A landscape with many valleys, sampled at points; each row gives a point and its height.
A ball rolls from a point to the lowest of its 2 nearest points, and stops where none of them is lower. Distance is the straight distance between rows; heights are no part of it.
q_954 h=1.84: [ 74 141 153  88 123 132 181 152 133 139 133 134 104  80 179 131 110 107
 155 137 140 162 134 124 122  75 137 154 147 102 125  96 113 108 123 134
  77  35  98 104 130  82 184 123 117 108 140 109 105 115  58 165 153 184
  95 144 111 142 131 135 129]
q_474 h=7.13: [132 125 192 125 138 157 153 126  96 185  88 145 215 148  88 121 153 150
  81 149 178 148 193 149 157 149 158 121 136 179 136  99 154 124 174 105
 130 188 149 124 157 150 146  86  57  98 124 147 132 116 173  57  99 161
  83 146 129 116 184 128 139]
q_225 h=8.09: [123  50  80 149 145  91  91 126 105 116 153 135 152 146 135  99 130 127
 121 160 120  94  98 156 159 168  87 134 119  76 119 113 147 178  97 108
 165 143 117  86 167 168  89 146 155 127 148 174 114 133  75 126 120  40
  91 157 172 156 139 113 104]
q_949 h=7.22: [125 117 217 142 143 173 144 114 107 180 112 152 190 132 112 118 156 140
  83 119 191 119 170 121 151 140 170 123 130 186 157  95 142 126 177 112
 141 161 163 139 148 127 159 104  58  88 129 142 148  98 171  86 132 148
 114 149 109 102 151 134 145]
q_973 h=4.88: [105  64 189 104 114 143 100 138 109 185  42 187 153 144 139 159 112 133
  78 106 124 154 166 130 142 178 110 118 133 140 153 196 118  95 161  94
  97  95 155 134 122 202 196 109 136 137 103 137 145 103 113 123 188 160
 130 127 165 145 108 144 104]
q_185 h=6.61: [123  96 119 105 137 123  87  99 115 172  99 130 129 164 158 125 149 147
 136 126 154  98 101 142 156 151  41 148 136 131  77 178 145 142 109 150
 152 133 187 124 141 191 162 123 118 196  97 159 129 169 103 100 104 144
 118  81 199  94 117 110  88]
q_279 h=2.30: [201 132 142  85 154 118 170 147 168 124 119  77 189 165  70  92 120 131
 118 164 125 138 159 163 138 152 176 118 115 182 118 108 180 106 146 127
 150 162 133 165 108  99 114 122 173  59 127 157 152 167 174 120 104 161
 112 157 115 154 156 107 169]
q_830 h=3.57: [116 133 140 137 103 179 160 153 148  86 142  63 143 118 129  81 129 154
 169 114 103 182 118  93 143 120 195 160  87 134 128  89 200  98 107 160
 143 154 107  89 130  82  87 152 168 142 122 144 119 132 126 185 162  94
 107 174 150 143 131  74 183]
q_653 h=7.88: [153  70 154 112 163 125  87 112 140 118 156 111 184 156  99 101 154 143
 111 138 132 115 123 110 162 151 139 157 100 123 152 115 164 149  94 107
 180 171 127 132 136 168 112 118 176  88 133 182 132 116 149 135 168  98
 105 180 140 119 147 101 148]
q_666 h=1.58: [138 131  89 157 108 191 153 152 123  74 203  65 132 104  74 118 119 133
 182 141 116 143  93  93 149  78 150 142  85  94 117  68 151 144 101 144
 136 107  78 139 118 168  69 183 158 124 127 107  69 120 138 125 141 118
 138 168  90 129 123 131 170]
q_7 h=6.45: [166  99  48 148  90  68  98  71 122 173 195 136  57 156 186 151 100 167
 133  90 126 106  81 145 139 161  78 133 137 112  70 144 120 175 102 124
 116 166 135  88 100 150  73 148 136 167 138 131 145 135 114 141 118  78
 143  91 117  80  89 143 102]
q_16 h=5.53: [ 96  95 163  94 141  98  98 120 116 122  75 151 142 126 160 123 114 150
  98 114 118 140 124 122 111 138 116 106 150 122 149 158 135 104 123 112
 107 125 115 135 121 142 146  98 166 124 129 136 145 102 117 171 193 123
 140 132 138 151 125 117 123]
q_911 h=6.17: [120  94 226 111 157 150 129 155 104 164  56  90 160 143 125 123 145 163
  98  90 157 168 168  82 127 136 143 131 139 214 200 153 186 111 157 104
 101 186 150 118 121 103 148  95 116  82  92 150 175 121 123 114 158 161
 154 140 150 115 109 112 129]
q_964 h=3.96: [155 139  95 121 123 131 161  85 146 110 170 112 124 109 108 108 120 125
 180 158 128 120 111 138 127  98 107 160 157 103 124  87 138 155 116 156
 108  75  95 114  95 139 109 154 109 131 112 131  94 107  97 148 136 151
 126 103 110  84 128 121 117]
q_65 h=1.85: [ 81 167 120 149 133 115  79 171  98  81  95 119 114  86 149 150 124 116
 114  91  86 124 122 122  94 111 145  79 120 120 152 152  94  85 121 125
 103 136 182 156 169  89 139 102 132 163 169 109 128 188 150 101 100 113
 140 146 156 212 136 112 102]
q_52 h=1.74: [146 143 139 108 148 156 170 128 152 135 134 159 165 144  96  90 160  78
 136 181 156 131 165 137 154 133 139 154 141 162 153  95 136 125 125  94
 157 137  94 120 156 131 151  96  74  79 131 160  95  88 107  97 124 154
  87 144 117 104 158 136 142]
q_15 h=3.65: [162 144 131 132 151  71  97  63 134 102 125 133 155 188 105 126 117 158
 106 155 129  76 131 159 128 131 118 125 163 133 100 149 127 145 137 186
 157 125 166 147  86 133 120 143 127 173 142 152 164 170 155 115  93 126
 160  99 155 110 125 131 119]
q_695 h=4.34: [100 130 143 157 100 136  89 132  80 141  72 185 127 144 131 188 115 119
  83  84 137 146 167 141  96 155 101  92 147 105 147 189  66 127 150 113
 105 124 192 134 130 159 150 124  74 157 128 104 168 142 154  91 123 140
 163  90 138 165  96 129 107]
q_675 h=1.63: [108 131  98 153  90 107 130 122 151 111 135 183  91 114 169 140 139 115
 103 129 122 124 124 127  96 117  99  96 115  95 133 108  71 114 128 120
 100  92  83 140 129 106 135 126 109 101 158  88 105  98 124 154 154 113
 138 132  98 132 136 171 115]
q_105 h=5.47: [125 139  61 167 182 109 106 147  93 126 185 128  73  96 130 143 103  87
 165 141 121 113  48 108 130 113 103  84  98 105  88 118 138 159 138  95
 165 152 118 108 155 172 116 145 168 200 122  98  88 136  53  73  65  93
 138 118 170 139 133 129 127]
q_617 h=3.98: [113 163 135 122 139 145 130 156 137  94 113  31 139 129 136  83 133 130
 163  92 118 173 101 122 138 117 176 153 103 126 154 120 196  99 121 173
 135 153 135  95 141  81  94 147 154 162 108 127 129 149 155 157 146 108
 119 153 138 149 124  70 163]
q_420 h=4.49: [157 183 110 106 138 131 181 143 162 120 129 135 159 103  77 110 123  79
 173 199 129 129 162 196 150 133 130 145 146 140 120 116 140 130 128 133
 144 119  94 157 121 116 126 136  97 122 121 165 112 120 122 107  74 145
  91  95 124 160 136 117 130]
q_951 h=5.06: [159 145  70 128 177 120 129 144 117 115 168  89 142 113  83 105 134  88
 188 163 121 128  75 156 191 149 108 121 129 113 101 136 167 164 110 120
 172 149  99 130 149 158 126 175 145 163 110 160  89  94 101  61  85  94
 115  92 150 152 115 110 115]
q_339 h=2.37: [109 133  98 153  99 141 131 119 147 107 157 140  99 100 134 132 139 111
 121 131 134 131  99 110 104  91 107 123 106  80 132  77  85 135 116 125
  96  89  64 141 132 129 111 144 101 106 138  93  76 103 103 143 140 124
 113 146  81 103 148 163 125]
q_428 h=7.76: [140  74 145 135 102 149  79  89 134 130 158 117 160 123 136 108 158 148
 116  92 128 112 104  97 131 147 128 172  94 111 164 143 170 142  99 115
 161 173 112 125 122 171  99 140 150 108 108 135 127  81 142 173 195  92
 123 150 114  82 122 105 145]
q_534 h=3.42: [133 159 122 154 148 127  80 121  81 107  96  92 154 153 129 114 136 105
 133 112 147 128 105 127 114 119 127 125 117 125 128 157 107 154 133 139
 155 150 169 153 136 143 105 148  95 176 108 132 133 167 168  27  91 128
 142 117 140 139 138 117 110]
q_669 h=2.36: [119 172  84 128 127 178 197 196 163 120 161  80 125  73  72 112 140 117
 206 180 118 160 153 145 162  92 174 165  90 136 139  75 141 125  96  90
 113 126  67 138 124 116 116 140 112 101  97 129  86 101  83 129 105 151
  92 141 102 163 146 107 156]
q_403 h=2.75: [181  75 158  90 150 125 142  77 140 164 122 140 176 182 103  90 163 126
 114 193 158 104 155 126 157 148  97 176 154 155 130 154 146 145 123 128
 150 100 115 119  99 165 149 128 125 125 106 168 123 105 127 108 135 150
 107  94 142  54 122 136 112]
q_962 h=3.87: [199 136 130 134 158 114 201 136 153 108 109 142 158 145  84 106 116 136
 155 219 126 123 187 164 137 101 165 129 134 156 105  86 138 117 152 149
 131  64  93 161  99  58 136 106 124  63 144 127 128 147 137 177 120 148
 111  98 118  95 143 157 119]
q_968 h=7.54: [158 103 195 136 127 165  99  88 140 140 127 101 145 130  90 137 157 156
 123  82 154 105 123  75 111 147 157 145 130 150 193 145 167 130 152 110
 138 174 138 127 107 106 137 149 131  71  85 116 163 110 169 165 161 128
 194 149  91  74  91 130 155]
q_111 h=7.02: [121 122 169  98 139 140 122 140 107 157  66 127 195 167 128 101 145 146
  84 151 123 168 180 140 135 151 169 135 147 186 139 124 153 105 168 104
 110 194 146 141 161 154 156  64 106  99 114 165 153 126 125  66 119 196
  71 147 171 130 184 119 137]
q_446 h=5.70: [118 155  62 155 148  79 118 130 111 142 216 123  45  89 135 159  93 104
 156 105 128 120  68  98 111  86 102  97 111 107  62 105 124 150 137 118
 144 139 126 116 114 154  98 132 165 191 144  96  91 163  71  97  76 111
 132 116 151 130 130 141 139]
q_142 h=2.32: [ 86 114 117 149 109 116 125 146 126  95 132 146 116  83 177 117 120 155
 135 132  97 141 126 114 103  98 122 127 112  74 115  98 122 112 102 130
 116 120  98 118 131  99 122 114 160 121 136 149 103 120 111 188 162  86
  87 158 136 170 135 115 109]
q_878 h=7.64: [158  82 176 125 119 150  65  92 128 140 115 111 152 147 116 134 172 165
 118  82 141 112 125  88 125 147 121 161  98 126 190 173 160 130 127 105
 147 171 140 130 110 153 114 155 131 105  78 121 144 112 167 164 184 119
 172 133 100  68  94 109 131]
q_206 h=4.65: [100  87 166 126  87 146 107 131  87 188  51 210 154 151 129 192  99 132
  88 104 136 154 172 157 133 180 103  98 138 119 164 194  94 110 161 112
 105 105 191 123 118 198 193 127 104 160 118 111 157 131 131 121 152 152
 158  97 169 182  99 152  98]
q_613 h=2.46: [ 72 122 159  65  88 121 166 119 129 157 139 141 104  85 186 149  95 112
 141 102 135 150 106 123 119 108 120 149 174 105 132 136 119 114 128 140
  85  41  95  99 113 127 169 132 143 121 137  90 123  98  92 182 175 179
 134 127 109 134 113 144 119]
q_865 h=1.83: [122 183 148 129 129 160 179 132 137 120 127 155 141 124 123 133 134 100
  98 149 189 132 142 132 121  86 155 129 130 136 116  91  84 125 154 149
 104  58 107 144 154 118 145 135  56 127 163  87  96 101 124 116 114 145
 113 145  82  82 145 131 129]
q_838 h=6.71: [165 124  41 160  56  61 104  65 145 137 206 152  74 143 178 177  79 168
 116 109  97 107 123 126 125 142  94 146 160 100  88 113 127 157 125 143
  83 137 114  84 102 106  61 163 167 144 147 136 126 125 135 183 124  85
 150 106 102  89  90 135  98]
q_260 h=2.92: [133 161  65 151 149 149 165 175 147 121 156  94 127  66  65 112 117 123
 223 183 103 152 146 143 173  99 143 155 105 120 127  91 139 162 106 121
 114 110  71 121 114 121 115 158 122 109 103 140  70 105  93 123  95 118
 101  97 122 168 136 109 118]
q_21 h=2.98: [123 103 144 132 123 144 144 132 147  94 145 115 140 108 144  95 136 160
 144 134 114 147 129  96 116 108 147 153 112 113 144  92 157 112 120 136
 138 137  92 111 122 109 115 113 161  97 116 155 116 102 110 195 176  98
  95 174 118 129 143 117 148]
q_996 h=3.06: [135 100 135 179  91 181 123 137 150  80 172 121 126 108 117 136 136 159
 133 120  94 105 118  97 144 123 161 140  75  96 123  91 146 125 115 172
 179 134 104 115 138 143  94 159 196  62 152 129 122 121 192 192 157  65
 133 196  78 154 117 142 180]
q_569 h=1.56: [ 91 142  94 151 143 127 122 151 119  83 133 133  98  79 157 121 135 126
 140 140  99 124  94 128 108 102 130 112 104  79 114  99 104 118  91 122
 115 127 116 136 143 109 137 112 131 156 143 133  89 149 110 134 130 107
  88 162 141 172 151 123 106]
q_848 h=3.28: [153 132 133 163 129  72 160 109 141 126 118 179 123 137 142 129 121 137
 124 197 132 119 176 136 119  82 126 114 150 124 127  87 109 115 148 157
 115  39  92 130  98  69 147 110 130  74 155 122 112 142 117 190 143 130
 130 111 119 101 127 188  96]
q_786 h=2.29: [160  94 148  80 150 138 158  98 152 153 133 131 187 170  80  92 159  95
 125 187 147 123 175 129 164 154 120 172 140 169 131 138 155 136 110  87
 155 155 108 124 120 151 142 103 120  92 121 193 121  90 127  84 126 164
  89 117 144  88 137 125 132]
q_531 h=2.41: [107 190 166 111 130 151 180 139 130 114  98 118 144 118 144 129 139 114
 102 127 162 141 147 129 100  93 187 112 134 144 128 105  97  98 166 159
 108  82 138 143 156  71 150 122  76 137 144 102 122 125 153 123 109 148
 104 144  94 129 161  97 139]
q_313 h=3.26: [167  80 160  99 130 107 135  68 127 181 121 160 138 158 171 121 129 139
 102 168 137  88 122 140 146 141  86 168 166 145 120 162 130 138 114 153
 113  55 127 104  83 171 163 144 134 153  90 141 132 116 110 143 158 144
 124  91 137  59 116 153 104]
q_241 h=3.66: [162 113 134 104  98 100 132  55 131 181 138 166  99 150 193 153 121 151
 122 128 128  87 100 150 123 144  91 158 172 120 107 163 118 139 106 146
  96  78 127 104  79 158 137 162 127 163  93 120 141 125 124 149 159 136
 154  83 124  57 101 156 105]
q_912 h=6.78: [ 98  78 154  93 133 139  79 118 100 167  70 152 148 150 161 103 142 133
 134 126 121 125 127 136 147 172  77 152 150 123  98 163 146 107 121 121
 103 127 170 114 164 190 208  85 146 172 115 172 133 138  90  99 128 180
  89 110 213 123 145 115 100]
q_381 h=4.31: [133 138 107 142 111 100  77  94 111 156 135 155  69 154 155 162 132 140
 130  76 127 124 104 123 112 136  97 130 156 127 103 205  72 148 120 137
 124 136 166 149  95 140 104 151 112 188 106 101 177 171 151 104 119 127
 174  76 123  88  80 140 113]
q_82 h=2.96: [123 190 136 120 112 161 214 184 163 114 102  84 110 112 115 108 148 106
 146 178 133 129 153 138 105  96 207 130  92 138 100  77 107  82 137 148
 107  88 121 148 137  43 131 120  90 131 126  90 110 129 128 144  94 143
  89 147  93 146 150 102 140]
q_196 h=4.92: [ 81 139  64 134 100 106  81 182 119  96 137 160  65  94 132 175 114 102
 114  39  78 148 121 116  99 108 121  98 117 109 149 180  77 132 121  84
 108 161 163 134 149 104  84 125 162 162 158  72 151 140 163 113 127 117
 179 109 123 179 109 140 106]
q_738 h=2.97: [117 177 146 115 146 138 134 112 104 120  82  99 158 123 142 128 131 105
 128 118 157 138 119 145 103 112 156 125 134 148 123 133 110 131 142 152
 123 123 165 149 148 119 132 128  81 172 114 133 135 147 157  69  88 159
 112 118 128 134 153 100 121]
q_644 h=4.00: [ 95 122  98 159  95 130  79 145 125  86 109 144 109 132 139 158 128 138
 103  56  68 114 123 100 108 133 116 110 103 103 156 155 124 140 114 130
 147 164 128 117 145 144  51 159 161 108 117  90 139  95 188 170 170  61
 167 138 101 156 129 127 135]
q_614 h=4.52: [ 72 124  45 136  66 105 108 163 140  91 150 159  71 100 138 164 100 146
 108  57  55 138 143  99 116 101 113  90 118 106 119 159 117 139 106  97
 122 161 146 105 149 103  56 155 186 152 146  76 153 113 180 162 147  84
 173 121 105 153 118 145 112]
q_554 h=6.19: [172  92  54 139 112  64  99 107 107 159 193 148  53 137 170 140  89 143
 113 103 143 102  82 147 125 157  51  92 143 142  72 149 111 167 102 138
 138 160 157  75 111 154 128 113 121 158 174 139 122 160  83 136  83 114
 129 101 127 120  99 150 123]
q_199 h=5.75: [ 93 107 183  87 142 139  92 151 114 126  49 115 127 126 134 131 109 134
 115  79 139 163 142  95  85 142 121 102 134 136 195 175 152 109 122 105
 104 133 135 104 124 142 120 113 142 110  94 120 166 103 133 171 193 146
 167 124 139 148 108 102 125]
q_860 h=8.20: [138  55  86 157 135  76  66  99 132 109 137 154 149 177 147 117 143 149
  80 155 121  77 103 163 127 174  79 114 120  90 128 136 100 155 123 112
 156 141 122 121 129 154 118 138 133 126 156 148 146 129 114 129 126  53
 127 137 153 139 134 142 119]
q_131 h=4.18: [155 134  90 147 147 109 117  87 121 128 144 133 134 171 109 111 110 131
 126 165 149  87  97 162 131 148  69 107 166 136  83 157 103 167 129 155
 182 144 162 118 112 160 133 136  90 199 156 156 146 162 120  76  42 104
 150  89 149 117 110 148 112]
q_32 h=3.59: [ 95 150 161 159 117 169  82 161 108 109 102 120  94 103 134 159 154 102
  92  61 133 118 125  98  88 119 148  98 108 124 188 138  84 132 153 124
 115 156 140 151 160 126 111 125  75  91 108  89 132  93 180 101 140 116
 164 158  78 145 135 130 147]
q_371 h=3.58: [ 92 160 139 112 118 106 129 107 113 121 123 173 109  98 163 161 109 122
 100 106 132 120 136 137  99 115 119  88 174 123 112 160  80 109 132 151
 113  94 169 140 130 107 166 108 109 169 172 112 151 156 140 140 117 149
 150 102 135 167 112 145 122]
q_989 h=2.66: [101 152 116 153 135 120  79 130  71 115 103 146 132 102 142 159 103 116
 113  95 130 131 108 130  95 150 122  95 122 127 120 147  83 121 130 136
 111 148 206 137 171 140 168  84 111 201 197 118 134 197 122  68  63 149
 140 114 165 169 151 109 110]
q_384 h=3.13: [185 129 155 108 156  78 130  83 149  83  97 112 202 193  82 120 125 159
  94 162 128 101 148 145 133 147 153 121 156 154 116 126 144 140 163 173
 150 113 136 171  89 111 126 138 150 125 137 145 173 160 172 123 100 145
 147 110 143 112 142 128 127]
q_754 h=3.99: [111 145 154 179 112 147  91 162  91 114  87 174 114 133 121 175 132 103
  77  64 128 141 165 123  83 150 120  72 118 107 175 165  55 141 158 114
 100 140 174 154 161 136 113 124  65 118 125  89 139 107 169  81 132 115
 169 125 114 166 127 134 115]
q_53 h=4.54: [155 111 105 115 150 119  99  94 133 122 120 105 176 185  97  92 140 122
 142 171 147 102 114 162 160 164  92 128 140 113 106 158 138 152 114 135
 201 139 146 131 125 165 135 169 117 163 122 166 133 133 144  56  65 101
 125  98 163 119 116 112  95]
q_623 h=1.86: [197 127 124  91 152 159 204 172 183 155 154  65 160 151  67  98 113 119
 139 173 106 160 152 169 138 158 168 134  94 180 114  92 187  98 128 100
 142 183 111 146 101  80 119 115 191  52 125 160 150 183 151 157 141 139
 111 167 124 152 133  97 183]
q_785 h=2.43: [136 127 108 186  88 199 147 155 130  81 192  86  99 111  92 133 127 156
 151 118  95 120 105  97 143  91 157 136  61  79 106  76 128 126  93 164
 162 126 102 129 142 169  87 177 176  90 151 101  81 133 185 144 139  88
 134 188  70 147 108 160 183]
q_96 h=4.17: [176 173 135 105 148 116 208 137 149 128  95 154 182 141  95 103 120 109
 143 223 136 136 187 184 146 109 146 131 148 169 107 101 141 114 159 148
 133  88 102 161 109  84 135 105 117  91 140 143 141 150 131 149  94 153
  84  92 125 130 146 143 136]
q_589 h=1.15: [128 173 134 133 138 161 171 134 155 127 129 169 145 121 115 101 147  87
 139 180 169 134 150 132 138 104 139 136 129 138 144  95 102 133 127 120
 133  92  77 128 166 124 151 121  57 102 149 128  78  97  97 105 110 139
  92 142 106  98 160 134 126]
q_995 h=4.45: [144 164 107 103 156 114 144  95 134 114 159  75 134 118 107  97 124 130
 194 125 130 116  88 164 153 117 117 151 142 120  95 121 182 147 107 169
 134 119 131 131 112 132  88 156 135 184  87 142 119 123 117 138 123 153
 127  93 144  96 113  94 114]
q_433 h=3.83: [137 150 124 190 134 114  58 132  84 125 116 118 113 167 136 138 143 121
 123  89 140 144 119 115 107 132 100 133 127 126 124 186  79 157 144 132
 135 148 176 149 114 142  84 143 100 180 101 118 168 189 170  30  99 120
 164  97 133 131  86 132 106]
q_292 h=7.44: [147  96 191 128 145 181 109  90 152 147 139 121 144 110  96 146 156 151
 108 104 155 100 112  73 148 148 179 122 139 158 204 111 155 138 168 103
 145 174 134 155 123  93 147 112 141  49 120 136 185 105 167 156 164 122
 186 168  91 102 102 153 160]
q_38 h=7.99: [133  58 123 139 157 114 101 128 120 104 148 145 163 136 142  98 143 133
 124 165 107 117 135 124 154 148 115 162 109  93 131 106 153 161  97 113
 160 151  95 101 156 166 102 120 165  84 142 183  98 118  89 151 169  60
  69 175 157 141 166 106 127]
q_832 h=2.34: [102 152 148  96 129 167 206 142 155 135 125 104 133 126 129 100 152 111
 134 124 153 144 134 116 122 100 171 166 146 169 148  75 157  98 147 108
 110 104 103 120 133  79 153 109  93 107 117 133 127 104  89 146 141 178
 105 164 108  93 141 110 179]
q_85 h=8.39: [166  71 123 148 106 115 112  71 139 152 114 180 121 183 166 142 155 142
  90 119 123  79 131 132 115 181  99 119 134 116 129 169  79 139 147 111
 135 117 127 121 104 171 134 157  81 118 105 102 137  92 147 124 159 100
 146  92  88  86 120 170 123]
q_341 h=6.44: [147  82 105 117 118  85 103  81 108 191 145 139  81 151 188 135 120 166
 126 112 150  93  95 156 148 166  32 136 143 130  77 162 138 147  85 153
 145 138 171 105 106 180 148 129 125 183 132 156 136 161  79 133 116 125
 139  89 170  95 115 132  93]
q_874 h=8.31: [157  78 133 135 132 109  79  66 131 126 103 146 145 184 138 117 151 139
  89 135 136  89 131 137 117 181 100 123 124 107 145 161  97 138 133 123
 157 133 134 138 102 165 133 150 100 132 111 127 144 112 149 112 154  98
 136 110 124 109 130 142 126]
q_548 h=4.80: [151 148  98 116 155 112 133 122 137 108 128 109 171 145  86  89 129  87
 163 175 131 111 119 165 158 149 117 118 132 125 111 135 158 144 115 135
 177 141 119 148 135 143 129 154 115 150 121 167 110 122 139  55  66 112
 108 117 141 160 130 104 116]
q_49 h=4.39: [103 176 124 130 156  99 108 159 122  92 107  53 132 127 146 104 114 136
 154  84 104 118  96 136 129  98 150 124 116 114 120 130 183 108 112 177
 128 142 164 128 154  79 105 135 153 183 120 132 137 183 143 144 122 104
 117 131 155 176 117  84 127]
q_909 h=3.51: [111 103 117 176  94 140 103 141 135  74 143 135 121 114 137 145 139 152
 109 102  77  88 125 105 128 132 140 120  85  83 130 115 118 127 120 154
 165 149 103 123 138 141  76 153 181  82 143 112 114 106 191 191 169  46
 144 178  86 167 129 147 150]
q_605 h=5.41: [ 92 141 116 108 116  90  81 163  96 163 181 140  31 103 146 200 101 101
 147  27 132 145 103  95 108 101 130 147 125 126 111 195  90 135 135 124
 138 169 163 154 122 124 100 104 178 176 149  50 161 162 120 102  87 174
 181  82 129 123 104 127 136]
q_542 h=5.97: [156 129  50 137 116  54 124 122 104 163 225 134  40  92 153 166  79 140
 133  86 150 131  86 121 112 130  67  94 127 139  68 125 126 170 109 138
 138 151 138  84  98 156 111 117 140 154 168 130  79 161  60 120  87 122
 122 102 139 109 107 143 128]
q_844 h=5.17: [ 82 158 104 125 123 112  62 181  98 120 146 135  53 109 149 181 110  83
 123  43 108 159 109  92  90 106 136 125 116 106 140 178  77 134 137  97
 110 153 157 150 147 115  87 118 176 177 131  61 163 151 146  88 104 135
 180  96 131 153 102 128 117]
q_35 h=6.90: [ 99 108 155  92 131 158 122 126  97 173  65 151 170 168 137 104 133 120
 104 168 106 151 169 138 145 167 124 159 151 154 104 138 139 106 152  97
  95 145 156 102 183 187 195  69 120 146 118 180 133 124 109  68 118 202
  56 127 196 116 166 129 113]
q_956 h=3.10: [ 59 153 153 134 105 166 116 188 143  93  92 131  76  76 139 146 146 125
 101  85 121 129 123  95  93 110 161  87 107 104 166 117  96  83 133 114
 119 134 117 146 174 102 141 100 109  92 137  86 109 101 154 166 155 103
 144 180  95 172 152 127 153]
q_427 h=4.09: [142 132 111 103  77  93 124  70 121 184 157 168  48 147 174 178 117 165
 136  88 118 114 102 139 117 145  99 141 174 128  89 191 103 137 103 143
  98 119 141 120  87 143 125 158 135 175 112 101 166 136 143 150 141 148
 181  77 113  76  91 157 116]
q_518 h=2.44: [125 126 105 153  95 171 144 144 133  82 187  76  96 115  82 147 120 130
 159 143 104 140  98  89 114  63 125 137  94  85 106  58 105 124 131 136
  93  80  65 151 109 126  68 169 131 128 129  77  78 125 119 141 119 120
 136 145  63 100 137 158 153]
q_100 h=2.49: [101 159 151 113 130 154 208 166 160 144 121 128 122 117 145 115 129 113
 150 153 140 160 159 120 131  70 164 169 134 163 137  66 138  95 141 114
  93  58  87  97 129  69 172 110  93  76 130 125 117  99  65 166 156 179
  87 158  98  89 139 133 161]
q_615 h=5.95: [131 121 207 105 159 157 115 143 121 133  47  97 114 137 108 136 132 135
 109  94 159 164 156  59  81 157 124 110 143 168 207 159 192 121 138 121
 103 151 138  75 114 106 119 129 120 104  81  94 171 124 134 162 171 144
 200 129 129 101  84 111 124]
q_576 h=5.31: [115  80 178  93 158  87 118 112 121 146  88 157 153 146 181 113 108 129
  98 139 112 150 144 133 142 134 104 133 167 136 127 144 127 107 130 111
  89 100 114 125 121 157 180  81 170 117 131 166 146 107  80 145 183 153
 101 134 160 137 141 142 105]
q_926 h=3.44: [139 148  67 146 135 142 162 132 156 120 168 100 116  79  70 112 104 134
 207 184 121 149 136 138 159  79 115 148 128 100 139  82 121 179 125 141
 107  72  76 122  93 121 109 173 102 105 114 127  69 102  88 137 100 133
 123  89 123 112 137 127 116]
q_560 h=5.12: [114  80 194  97 147 114 124 131 108 159  71 177 178 150 155 126 115 127
  70 137 113 165 158 131 162 154 111 123 164 167 123 174 107 104 154 108
  87  87 126 128 124 179 212  70 155 113 130 146 149  99  83 122 190 159
 101 147 157 132 138 176 101]
q_808 h=1.75: [122 164 111 102 121 185 223 168 181 145 170  75 143 112  86 102 144 105
 173 143 133 146 143 143 137 127 180 164 111 157 154  69 174 100 114  89
 139 160  90 136 118  83 111 127 122  91  97 148 118 118 107 137 125 167
 107 172 118 138 146  97 190]
q_516 h=2.53: [ 83 164 139 165 121 132 104 185 124  74  85 130  98  83 143 149 154 128
  99 108  93 120 145 118  94 113 164  67  96 109 158 136  77  70 118 125
 121 127 150 161 165  81 139 107 120 129 158  97 113 143 166 133 135  96
 133 169 132 195 150 137 113]
q_792 h=2.52: [109 120 100 150  73  69 137 128 144 131 135 178  90 107 174 155 107 151
 102 163 112 138 168 119  97 104 105  97 128  99 130 103 101 112 127 118
  99  72  91 104 102  70 142 112 164  76 162 109 115 108 140 219 162 108
 147 119 112 137 108 177  80]
q_564 h=3.16: [110 125 107 152 108 112  93 119  93 121 137 189 106 104 153 162 109 107
 100 102 136 125 106 149 102 156 101  90 139 125 112 166  64 123 135 134
 106 140 183 125 163 137 181  86 107 192 214 114 133 166 112 113  89 147
 141 109 147 179 131 149 121]
q_213 h=7.34: [136 127 191 132 140 180 143  97 157 159 159 143 157 120 102 120 163 135
 110 132 180  99 125 106 166 138 197 119 143 179 172  68 143 125 171 103
 143 164 154 161 141  82 153 107 109  43 143 150 164 111 172 107 141 132
 156 176  98  97 123 146 160]
q_530 h=2.68: [180 135 146  90 155  93 137 123 154 105  95  93 208 182  81 110 125 155
  96 171 134 136 160 154 151 150 170 112 128 166 130 123 162 126 161 163
 150 146 134 181 111 109 121 125 163  82 130 156 163 166 179  98  90 146
 111 130 131 148 159 115 147]
q_965 h=1.25: [157 141 132 119 127 191 240 165 188 146 181  77 135 134  77 102 129 116
 185 143 115 142 149 135 149 137 186 162 100 161 140  54 184  95 117  87
 147 169 102 119 106  77 120 117 167  55 110 140 133 150 127 164 147 135
 118 176 134 128 142 109 191]
q_922 h=2.94: [136 202 112 142 126 161 200 203 159 149 114 110 116  84  78 109 142  98
 185 217 124 149 171 162 130  83 198 137  92 144 118  85 103 120  98 113
 104 104  91 152 138  77 124 127  82 104 113 100  91 110  81 132  83 147
  86 127 106 155 139 112 119]
q_315 h=4.76: [ 99 163 148 108 165  93 105 114 110 113 118  63 123 122 147 113 112 143
 169  78 132 126  84 148 139 115 110 138 135 122  93 141 196 119 102 188
 126 136 171 126 135 107 109 137 146 186 101 139 146 153 111 175 131 128
 123 104 161 120 106  84 117]
q_674 h=5.28: [138 155  83 148 194 122 122 158  93 119 153 101 112 105 112 122 125  79
 184 149 127 123  49 118 152 134 113  99 115 120 102 136 147 154 130 102
 177 162 117 129 165 167 137 152 150 197 106 130  90 110  75  51  60 101
 122 106 165 142 135 115 115]
q_984 h=3.09: [ 89 155 147  82 115 117 155 111 129 122 129 129  91  96 170 147 114 125
 126  96 132 123 114 125  87 102 126 115 170 110 109 146 107 112 125 165
 102  77 125 125 115  89 159 135 131 157 147 112 146 133 128 163 136 160
 162 104 118 129 119 134 125]

Call two points neighbours if one is among the 2 nearest of the other. Go from one point of each pair to the other, from neighbour to neighbour, staying as low as possible. Name the highest point that can't be avoided.
q_65 / q_965: q_371
q_954 / q_669: q_100
q_589 / q_965: q_82
q_675 / q_666: q_518

Where does a ball stop that starts at each point below?
q_605: q_666
q_615: q_65
q_428: q_965
q_381: q_589
q_995: q_669
q_206: q_65
q_838: q_589
q_49: q_569
q_85: q_589
q_911: q_65
q_874: q_965
q_554: q_965
q_96: q_675
q_131: q_965
q_844: q_666
